Points, in no order, along strands that fork and pass close to each other.
Points whose rows are less than 82.7 apart are linked; no others are.
j_602: [  2  14  16  17  17 -25   0  29  57 -31  -1 -39 -27 -12  21 -49 -15  13
  14 -23]
j_43: [ 18  46  24 -10  21 -38 -37  29  53  -4  -1 -49 -18 -21  24  11 -25  35
  26 -16]
j_580: [ 52 -22  43  24  10 -40  27  -9  16   3  71 -42  13 -21   4 -46   0  17
  35   9]
j_675: [ 27  42  41   0  13  35 -68  21  47 -13  21  -6 -10 -12  37  31 -40  11
   1 -14]
j_780: [ -1  17 -13  22  51  49 -41   8   8   6  13  28 -20  60  13 -20  14 -33
 -32 -24]
j_4: [ 32  38  20  20  46 -50 -41  17  39   2  32 -39  -9  -1  39  16 -13  42
  39 -36]
j_284: [-33  39 -67   5  41 -59  38  16 -40  18  -3  31 -15  22  -7   9  66  21
  -4 -14]
j_497: [-18 -40  -4  19  -7  28  24  20  46 -28 -26  13 -22  -2   4 -26  18  -9
   3 -21]
j_137: [  8 -48   5 -15 -22  43  -4   5  43 -24 -31  -7  -6 -18  12  34 -15  19
 -10 -18]
j_393: [-35  41 -43 -21   7  18   6  31 -19 -48  -8  39 -10  24  20  36  -6   1
 -70 -20]
j_161: [ 18  38  38 -29  -4 -13 -34  38  50  -6 -14 -38 -19 -38   9  45  -5  34
  18  12]
j_437: [-21 -38 -28 -27 -30 -14  39  -3 -47  -4  -6  11  31 -23 -32  45  18   3
 -18  20]
j_452: [  0  41 -15 -36  16   7 -30   9 -23 -15  27  13   9   8  -9  70 -11   3
 -48  20]
j_619: [  1  21  10  26  43   4 -23  21  48 -10   2 -16 -19  27  21   6   2  -8
  -2 -31]
j_970: [ -1 -43  21   9 -30   8 -23 -73 -79  18 -17  -9  35   1 -30  14 -13 -30
  24  11]
j_23: [ -4  18 -17 -15  24  22 -57  42  75 -31 -32 -26 -43 -21  24   4 -27   9
 -25 -22]
j_886: [ 36 -32   2 -51 -44 -30  -5  22  33  18 -20 -42 -28 -50  33  -9 -45  66
  19 -16]
j_365: [ -3  29  38  12  36  -8 -36  12 -14  25  41  -2  28  19   3  19  -9 -21
  25 -15]
j_30: [  1  -1  11 -33 -23  11 -18  31  52 -18 -34 -25 -20 -59   4  38   4  33
   7   8]
j_148: [-27   3 -50  34 -10 -17  53  44  24  -4  -3  13 -11 -37  -8   7  54 -10
  -6  12]
j_407: [-30  20  -8 -19  -7 -33  10 -20 -68 -13   7 -16  41 -13 -50  31  20  -6
 -16  43]
j_573: [ 25 -11   5 -62 -32  10  -2  -4 -44 -12   2  12  25 -28 -30  87  -8   9
 -18  48]
j_202: [-29   3 -54  13 -18  19  32  38  30 -47 -10  26 -21 -34  15  15  21   0
 -52  -2]
j_545: [ -6 -32  13  10 -20 -24  33 -65 -59  36 -39  -5  27  23 -45 -27  21 -13
  59  19]
j_127: [ 61 -33  51  11  -3 -33  16 -20   0   9  76 -29  34 -32  12 -15 -21  18
  36  11]
j_342: [ 18   6  18  18   8 -16  55   2  44  -9  10  17 -30  30   7 -93  19   2
  48  -8]
j_155: [ 14  18  10 -45  -8  21 -33   4 -35 -16  25   9  26 -18 -29  70 -15 -11
 -24  40]
j_379: [ 10   5  57  14  22  -8 -19 -20 -50  24  59  23  34  -7  10 -73 -22 -19
  28  -3]
j_292: [-24  30 -19   5  18  14 -11 -22 -48   5   0   4  12  28 -35 -19  23 -23
 -27  27]
j_465: [-33  37 -72  33 -21 -29  57  54   7 -13   1  18 -10 -38   5  28  38  -4
 -18   3]
j_190: [  0 -61  10   4 -30  24  25 -15  11  15 -27   7  -2  40  19   2 -33 -20
 -11 -18]
j_234: [-12 -41 -40   9 -39  -2  22  26  44  -2 -28 -12  -9 -65  -2  34  18  20
   8  -7]
j_845: [ 53  -8  41 -16 -22  22 -27   3  32 -26  16 -30  -3 -34  30  -5 -50  43
  18 -13]
j_317: [-12  11 -27  -6  14  25 -32  32  68 -42 -26 -13 -33 -31  12  18   5   4
 -49  -1]
j_903: [ 51 -61   5  28 -12 -16  33 -38  43  15  26  -6 -38  34  24 -98  -2  22
  17  -3]
j_397: [ 11 -14  12 -17  -4  53 -15  16  40 -40  -7   0  -4 -13   3  38  -8   1
 -26   0]
j_645: [-38  19 -51 -17 -11  38  29  29 -22 -54 -18  48 -10  12   9   1   8  -9
 -70 -11]
j_852: [ -3 -17  29  -2  -2 -20  53  -5 -21  19  -5   4  19  28 -31 -49  24  -9
  59   0]
j_106: [-15 -62 -31 -10 -30  44   9 -45 -44  13 -39  26  -5  48  -7  -3 -16 -35
 -53   8]
j_200: [-11  32 -44 -13   9  10 -15  32  46 -40 -11   4 -37 -23  29  49   5  18
 -60   3]
j_81: [ -2  13  35  24  22  10   0  22  28 -12  15 -11   3  22   7 -14  -5 -19
   9 -18]
j_108: [ 35 -38  45 -17 -41 -39  39 -23   4  29   5 -33  23  -8  24  44 -50  21
  30   8]
j_82: [-29  41 -70   9  -3   1   7  47  37 -49 -17  23 -33 -30  42  33   5  13
 -58 -10]
j_336: [ -7  40 -12   4  55 -14  23  -9  19  39  -7  26 -15  64 -27 -52  37 -23
  36  -4]
j_40: [-21  -5   2  29   5 -11  18  37  61 -29 -28 -14 -31 -14  14 -46  16  -2
  18 -24]
j_715: [-25  39 -19   5  43 -25  11 -22 -18  46  -9   6  -4  43 -46 -28  50 -15
  17  16]
j_415: [ 55  -9  20 -47 -24  -2 -29  21  34 -17   1 -44 -22 -46  25 -20 -45  59
  16 -13]
j_654: [ -2 -19  33  10  -1  49 -44 -33 -58   2   6  27  33   3 -12 -39 -18 -37
  17 -11]
j_352: [  40  -28   10   23   -1  -12   45  -15   39  -10   25    7  -30   27
   16 -104   11   19   37   -5]
j_47: [  2  29 -10  -9  39  -2 -65  -1 -36  20  39  11  24  14  -7  63  -2   3
 -23   5]
j_740: [  8  16  12  16  62 -16 -40  13  -8  24  37  -3  18  31   1  36  20   2
  29 -33]
j_203: [-10  44 -31 -31  16   3 -17  21 -27 -31  14  29   0  23  14  71 -14  15
 -60  -7]
j_163: [  3 -15  20  -2  -9 -20  43 -47 -43  31 -16  10  22  32 -42 -62  12  -7
  71   7]
j_297: [  8   3  42  11  12  -4  28  14  -6   0  23  -5  18  24 -10 -39   5 -17
  34 -11]
j_310: [ 64 -43  48  -6 -21 -43  23 -30 -15  28  51 -34  31 -22  22  17 -40  20
  38  10]
j_826: [ 26 -27  28 -30 -40  18  -9  10  37 -14 -31 -23  -7 -34  15  42 -16  41
  18  -2]
j_559: [ -4  37  20  24  47  16 -34 -15 -19  41  21  31   2  49   2 -60   1 -27
  26 -21]
j_53: [-36  45 -69  22   8 -51  55  44 -15   9  -2  28 -15  -3  12  22  53   3
 -18  -5]
j_698: [  3 -48  26 -10 -48  27  22 -21  12  21 -28   0   4  26  31  27 -69 -40
 -22   0]
j_728: [ 22  15  19 -30  -2  57 -44  16  34 -30   5   3 -13 -18   9  56 -15   5
 -38  17]
j_178: [  0  22  57   8  24   2 -32   2 -36  18  46  10  36   0  11 -25 -24 -30
  24 -11]
j_876: [ -2  29  -5  23  60  31 -54 -10 -15  38  12  35  -9  61   3 -37  18 -21
  -1 -33]
j_809: [  8 -36 -17 -29 -60 -46  15  29  41  41 -27 -35 -29 -56  34  -9 -48  49
  23 -22]
j_498: [-22  36  16  30  23 -12 -48 -45 -66  27  16 -10  37   3 -29  18  17 -23
   1  32]
j_864: [ -7 -40 -29  -7 -57  -1  10  20  43  22 -47 -19 -17 -66  11  52  -1  35
  13  -3]
j_691: [ -7 -15 -19  -5  -5  44  -9 -38 -55 -17 -17  21  11  22 -38 -32  11 -27
 -26  22]
j_52: [-13  22  -3 -19   1  -3 -24 -16 -59 -14  16 -10  38  -5 -41  39  -2 -16
 -22  39]
j_92: [ -9 -32 -42  -8 -23  57  -1 -52 -64 -25 -35  32   1  34 -23 -30   5 -15
 -45  11]
j_424: [ 31 -59   5  30 -35 -18  40 -34  43  24   9 -13 -38  39  43 -80 -31   0
 -10   5]
j_73: [ 40  -1  31  24  20 -58   9   6  41  -7  58 -59  -7 -27   7 -58  -4  22
  25   6]
j_205: [ -7 -54   0 -23 -49  41  13 -19  11  18 -37  10   1  16  21  55 -54 -40
 -53  13]
j_67: [-18 -62 -20 -21 -39  36  15 -28 -23  16 -36  19  -1  31   4  27 -34 -48
 -60  11]
j_344: [-25 -18 -48   0 -17  33  43  25   0 -40 -14  43 -14  -8   4  -4  24  -8
 -55  -3]
j_212: [-40  40 -31   3  17 -32  42 -34 -34  25 -20  13   6  12 -57 -32  59  -7
   9  44]
j_793: [-60  57 -44   5  -2 -39  47 -22 -59   7 -26  24   7   9 -33 -18  42   6
 -13  28]
j_35: [ -7 -39  14  12 -29  -7  12 -75 -74  31 -36 -15  29  18 -39   0  12 -24
  30  25]
j_813: [ 17  40   9 -17  19  32 -76  33  64 -20 -17 -26 -41 -12  28  31 -26  21
 -19  -9]
j_953: [-26 -26 -20 -15 -10 -10  41   8 -32  -3  -5   7  21 -10 -39  10  37 -11
 -13  19]
j_730: [-15 -32 -28   9 -75 -32  19  22  48  50 -44 -29 -14 -56  18  25 -29  28
  32 -13]
j_784: [ -6 -26 -20 -46 -39 -13  38   5 -36  -9  -4  16  27 -43 -25  79   6  16
 -15  30]
j_744: [-51  47 -25  -4  -8 -33  35 -22 -77 -17 -20   4  25   0 -34   4  30   1
 -25  35]
j_65: [-23  44 -14  20  24 -19 -17 -43 -66  13   5 -11  26  23 -32   5  32 -14
 -19  34]
j_773: [ -4  35  16  12  36 -30  48   7  32  21   3  22 -17  49 -11 -66  30 -15
  53  -7]
j_378: [  2 -38  35   9 -20  25 -43 -53 -72   8  -1  10  40  -7 -12  -7 -27 -31
  26  -8]
j_935: [-17 -30   0   1  -3   2  48   4  -7  11 -19  18   6  16 -35 -22  43 -14
  20  -2]
j_364: [-12  30  22  -1  30  -7 -74 -16 -48  32  33   0  42  -7 -19  49  -9 -14
   2  22]
j_765: [ -3 -59  -3   5  -9  52  20   0   8 -11 -21  22  -8  32  -2 -14   5 -19
 -13 -17]
j_289: [ 26  21  23  28  65 -38 -29  23  18   6  34 -15   7  17  18  35  25  27
  58 -51]
j_86: [ 26  20  13   4  23 -46 -12  23  53 -20  31 -57 -21 -23  21 -57 -24  22
  17 -15]
j_821: [ 35  22  48 -14  -7  37 -46  19  40 -27  12 -20  -2 -26  26   9 -43  24
   8  -9]
j_558: [-22 -34 -45  36 -32  -9  42  32  36  -4 -20   1 -12 -52  -9   8  41   2
  14  -4]
j_44: [ -7  -9  19  25   2  69 -43 -66 -55   2 -16  37  22   7 -20 -53  -1 -39
  11  11]
j_107: [  1  15 -17  19  53  27 -32  18  28  -7  11  13 -24  45  13  14  19 -18
 -33 -26]
j_153: [  7  38  40  20  37  -6 -19 -23 -32  38  48  35  13  27  15 -89 -13 -18
  33 -11]

A fork is a point with three links, a tip a point with one. Leave the first point through the second and follow the links. Name the first fork or tip that comes.
j_813 / j_675 | j_284
j_740 / j_365 | j_852
j_342 / j_773 | j_155
j_200 / j_82 | j_452
j_793 / j_212 | j_424
j_876 / j_559 | j_728
j_205 / j_698 | j_108
j_163 / j_545 | j_44

Follow the links from the first point to the second, and from the first to the third. Name the last point that the two ways share.
j_424 / j_47 / j_784 | j_155
j_344 / j_212 / j_106 | j_452
j_645 / j_407 / j_44 | j_155
j_393 / j_35 / j_205 | j_452
j_35 / j_153 / j_498 | j_852

A fork is a point with three links. Follow the links from the first point to the second and name the forks in between, in order.
j_378 / j_178 | j_852
j_92 / j_52 | j_452 > j_155
j_437 / j_821 | j_155 > j_452
j_852 / j_744 | j_155
j_415 / j_47 | j_452
j_876 / j_203 | j_852 > j_155 > j_452
j_407 / j_163 | j_155 > j_852
j_47 / j_559 | j_452 > j_155 > j_852
